Each row is a point on a tangle of strands that fork and nearly touch. The rows are in no order.
(in the rows, 128 means zero)
Points whose rows are less than 72.5 apart are linked; no others are. Some points are linked to none.
K163: [145  83  67 151 112 107 177  87 102  93 106 107  80 147 141 122 119 128
 110 166 134]
K418: [128 120 106 153  96 101 184 112 117 116  90 139  76 134 118  96 159 142
 116 175 121]
K650: [120 148 124 106 133 149 159  92 130  96 143 145 143 148 151 137 130 118
 119 129 142]
K259: [149  88 152 109 161 110 125 165 156 122 121 155 150  95  83 168 151 155
  99 138  88]
K792: [110 186 125 139  76 161 100 152 131 153 168 103 119 126 118 101 150  68
 145  88 137]
K463: [112 116 165  95 163  90 106 148 201 108 151 153 148 105  97 139 146  90
  93  63 109]
K919: [ 97 173 139 142  98 123  79 182 173 137 178  88 143 123 107 108 134  84
 134  83 139]
K661: [155 108 122  99 188 139 130 109 103  77 167 145 144 120 169 175  44 158
 107 139 126]
K715: [147  53  80 112 127 129 166  96 100  71 127 136 172 135 146 163 104 120
 124 131 118]
K55: [133 104  82 158 101  88 191 107 111 102 107 124  63 140 129 107 130 127
 113 172 128]
K215: [108 132 160 128 154 107 121 148 162 110 124 133 149 119 135 153 124 125
 127 124 130]
K551: [149 153 143 109 147 148 132  65  84 173 128 103  78 151 151  98 119  90
 126 146 130]
K225: [109 163 138 125 104 146 147  96 145 133 121 115 118 142 132  95 163  67
 124 111 128]
K126: [105 141 153 105 128 138  55 158 137 149 212  99 171 121  99  91 121 127
  93  71 123]
K303: [126 155 134 144 100 145 126 138 121 182  77 144  90 113 143  98 144 128
 176 143 124]
K276: [144 133 118 103 171 152 144 102 103  85 162 150 146 135 174 166  73 149
 120 133 143]
K982: [133 103 179  99 162 137  72 167 130 154  96 139 147 106 112 143 126 180
 127 135 114]
K959: [115 112 156  99 124 137  51 201 153 187 118 143 145 113  93 123 142 185
 148 115 122]
K584: [ 91 144 143 155  97 116 138 146 176 127 104 143 144 128 125 139 174  97
 154 114 128]
K264: [106 142 112 156 109  80 201 105 135 128 123 125  63 144 140  95 148  90
 119 156 120]
K672: [151  85  91 134 132 134 159 130 101  91 125 139 155 120 141 173 100 159
 138 166 121]
K82: [114 172 130 123  88 161 122 118 129 153 142 100 104 132 123  87 160  52
 132  98 125]
K863: [136 125 102 100 142 154 159  92 111  84 146 149 146 142 161 151 102 136
 115 142 142]
K474: [111 147 121 114 113 139 165  88 146  92 135 142 139 146 139 123 149 102
 109 124 137]
K445: [153  45  78 109 140 130 171  65  90  65 109 111 159 146 159 144 107 116
 103 131 130]
K846: [ 91 150 144 128 112 109  77 183 197 141 169  92 150 121  96 112 141  83
 127  75 136]
K824: [108 156 136 129 103 139 160  98 151 121 116 131 119 144 132 105 169  92
 118 125 128]
K208: [151 153 142 131 168 169 118  96  72 168 100 141  98 139 175 143  98 167
 158 156 150]
K800: [137 167 132  94 144 148 155  57 132  86 167 120 147 145 146  99 138  75
 110  93 153]
K451: [150 156 139 137 162 176  96  99  61 196 118 123  92 142 169 128  85 153
 167 140 149]
K549: [134  93 156 129 148  96 116 202 175 155  73 154 156  87  67 144 194 159
 132 138 102]
K548: [ 85 151 139 152  66 121 143 147 180 140  98 133 124 127 114 105 191  78
 156 109 117]
K821: [110 173 134 156 100 147  94 160 139 174 127 106 102 118 134 109 123 124
 168 120 138]
K416: [114 177 139 156 107 140  75 173 141 173 151  92 106 120 121 103 114 142
 153 122 141]
K905: [150  53  80 147  72  91 178 118 113  82  73  97 135 153  94 141 148 131
 129 136 116]
K363: [101 189 129 151  83 138  88 176 155 144 181  92 130 123 112 110 142  80
 142  83 141]
K848: [132 113 175 119 167 121  98 159 137 131  95 127 142 110 123 150 116 166
 124 154 124]
K872: [122 119 181 102 183 140  84 124 123 132 137 118 149 124 143 135  79 153
  98 105 127]
K652: [ 95 130 154  98 124 110  71 178 202 146 164 109 154 119  83 112 145  90
 111  62 121]
K891: [136 162 129 130 139 184  93  94  63 183 166 100 107 146 150 116  97 105
 142 108 148]
K25: [143 152 137 107 124 153 119  99  82 198 127 105  70 138 135  78 121  88
 142 146 124]
K985: [124 142 126 144 107  96 164 129 116 180  53 148  74 115 131  61 160 124
 146 173 116]
K756: [159  94  90 131 136 153 160 120  87 101 117 140 141 131 151 164 102 173
 144 179 127]
K878: [171  95 116 109 187 148 132 116  88  85 148 130 145 112 161 179  40 177
 116 171 121]
K940: [139  91 159 107 160 120 113 183 165 141 109 166 149  92  79 173 175 146
 105 112  84]
K716: [122 105 165  88 157 142  54 131 151 152 182 155 160 112 109 136 120 127
 105  25 101]
K386: [107 121 107 144  82 110 173 125 142  91 109 150 132 145 107 131 171 128
 122 142 128]
K395: [124 113 180  93 176 127  86 130 144 120 137 134 153 116 127 142 100 139
  96  94 116]
K531: [133 125 117 173 102 104 158 154 126 112  86 157 137 116 117 149 163 164
 158 167 124]
K797: [141 159 146 111 181 168 130  83  83 136 147 132 133 152 180 152  82 142
 130 118 156]
K807: [145 158 136 126 142 180 101  91  63 197 137 112  89 143 152 117 100 124
 155 130 140]
K409: [157 148 143 137 176 162 122 108  77 146 100 140 106 130 178 152  90 182
 153 171 151]
K477: [114 120 169 110 169 109 105 143 164 109 132 132 150 118 127 152 109 124
 103 114 123]
K191: [123 137 173 113 190 143  95 120 110 128 133 111 140 130 159 142  68 155
 112 116 140]
K822: [137 154 120 131 144 107 177  61 121 131 153 117  70 151 162 109 117  75
 109 158 135]
K850: [107 143 144 138 133 124 141 137 152 105 126 145 148 128 145 158 133 119
 138 124 134]
K693: [131 150 155 132 183 157 106 107  92 142 138 116 128 139 173 148  72 148
 135 122 153]
K653: [166  57  80 153  67  94 179 121 107 102  60 102 145 146  95 143 147 159
 153 139 109]
K744: [156 138 142 134 184 149 127 120  84 120 113 135 123 125 171 167  78 190
 137 173 147]
K932: [122 174 125 148 136 175  79 120  70 173 190  94 117 136 143 112  93 112
 137 103 152]
K478: [135 163 129 112 107 148 117 125  90 204 130 107  66 130 125  68 129  93
 154 148 122]
K579: [106 109  94 126  89 108 169 122 149  74 132 157 154 146 112 147 159 114
 121 126 128]
K516: [143  99 162 113 169 109 117 162 147 115 111 142 152 103 107 160 124 163
 106 159 104]
K96: [116 131 129  98 139 102 153 112 170  63 184 168 172 120 138 148 125  86
 126  80 132]
K11: [160 114  93 187  86  85 163 161 112 120  77 153 149 111  99 147 154 185
 169 175 113]
K345: [128  65  76 139  75  94 174 116 122  70  96 111 136 154 102 138 152 116
 115 128 124]
K580: [170  93  82 183  75  79 165 157 117 122  78 138 156 118  90 151 143 185
 171 163 110]
K165: [104 151 151 119 129 138  57 166 145 153 192  91 154 124 101  93 116 129
 102  88 135]
K954: [110 117 159  88 142 137  53 145 151 150 189 122 164 116 102 108 115 119
  98  47 110]
K965: [114  79  74 138  78  91 175 104 140  59 110 113 124 154 110 122 148 101
 101 125 133]
K683: [135  98 149 148 137  76 111 204 173 152  60 147 157  86  64 134 192 163
 138 157 108]
K378: [156 138 124 115 152 154 152  70  84 152 106 142  78 148 159 124 120 158
 127 186 138]
K786: [159 119 141 125 190 145 130 127  92 105 128 131 135 118 165 172  63 190
 124 175 136]
K495: [138  90 153 119 155 113 120 202 171 156  93 165 153  84  66 160 194 151
 121 118  82]
K725: [144 160 143 119 153 131 147  61 101 158 138 103  72 149 155  97 117  77
 113 155 130]
K519: [110 146 154 112 108 134  48 202 156 191 147 124 144 121  84 101 145 195
 135 117 128]
K702: [112 127  85 143 106  98 186  81 147  81 141 120  90 152 134 105 134  92
  96 138 139]
K147: [128 146 127 137 105 126 142 134 111 189  54 152  78 111 138  71 154 129
 164 158 116]
K233: [118 167 145 144 115 137  61 177 144 176 142  95 110 119 108  92 112 169
 139 134 143]
K350: [128 102 166 100 141 143  60 190 135 179  98 149 149 106 104 136 134 185
 143 120 112]
K164: [117 121 153 102 169  82 122 134 203  82 172 160 150 101 105 147 136  86
  98  65 115]
K892: [120 104  99 100 124 110 163 111 153  56 171 168 167 126 133 149 126  95
 125  95 128]
K151: [118 182 126 157 129 165  75 140  90 158 203  91 123 126 134 104 107 111
 128  98 154]
K173: [110 189 138 160 119 149  69 161 112 152 208  83 126 122 120  98 122 111
 113 101 150]
K209: [111  94  70 141  90  87 181  89 151  58 126 116 110 155 125 112 135  87
  98 122 144]
K490: [120 118 112 157  82 111 171 137 131 103  96 157 129 134 112 140 173 144
 141 155 123]
K258: [160 112  95 122 146 165 157  97  74 110 119 146 121 139 160 157 108 178
 133 191 138]
K774: [ 96 154 146 146 112 132 129 138 162 131 114 131 141 130 140 138 151  98
 151 110 134]
K637: [117 165 132 150 101 155 109 151 132 179 106 124  99 116 140 107 128 125
 176 126 131]
K825: [111 107  94 110 109 114 164 114 150  66 151 161 164 136 128 150 139 106
 119 114 132]
K207: [155  61  65 146 124 118 175  77  87  91  93  97 102 148 144 128 112 134
 109 166 135]
K694: [128 152 107 130 130 115 177  65 138 107 145 116  88 150 148 103 128  85
  97 151 139]
K260: [148  58  84 128 132 125 163 115 102  78 132 135 172 124 141 181  93 133
 134 141 106]
K712: [154 155 133 101 173 176 141  65  75 136 143 140 118 157 179 155  89 155
 128 146 156]
K651: [176  67  79 164  67  87 174 141 110 121  60 119 160 135  86 153 142 175
 177 143 102]
K116: [105 183 150 151 119 141  63 174 131 158 200  83 134 123 107  92 126 136
 104 107 140]
K255: [116 133 144 111 155  89 138 132 183  75 171 159 161 115 130 153 124  90
 110  85 126]
K783: [148  51  72 130 131 116 175  65  92  68 102  93 129 148 151 135 110 112
  97 142 140]
K921: [160 129 105  99 167 172 150  80  75 116 135 145 117 149 173 161  89 168
 126 173 151]
K464: [ 88 164 135 142  65 140 124 143 176 138 125 116 135 129 115 106 176  51
 152  88 122]
K577: [113 166 160 130 104 134  52 187 151 187 146 109 130 119  90  84 141 192
 133 129 135]
K421: [106 110 163  85 145 118  79 160 190 143 150 141 155 110  86 131 146  99
  99  53 107]
K243: [107 143 132 177  78 108 130 170 151 156  56 159 109 103 125 106 179 128
 176 138 117]
K251: [126 133 122 152 108  85 185 120 116 144  73 144  68 127 130  76 160 132
 127 178 117]

A fork is a point with three links, a tip a point with one. Leave the first point through the second and follow the links. Name the first fork or tip that comes.
K395; K477 | K464
K209; K702 | K478
K982; K848 | K683
K932; K151 | K716

Name the points in between on the shortest way along the links from the first point to the second, in order.
K693; K774 | K191 K872 K395 K477 K215 K850
K495; K959 | K940 K259 K516 K848 K982 K350
K173; K954 | K116 K165 K126
K418; K672 | K55 K163 K207 K783 K445 K715 K260
K82; K878 | K225 K824 K474 K650 K863 K276 K661
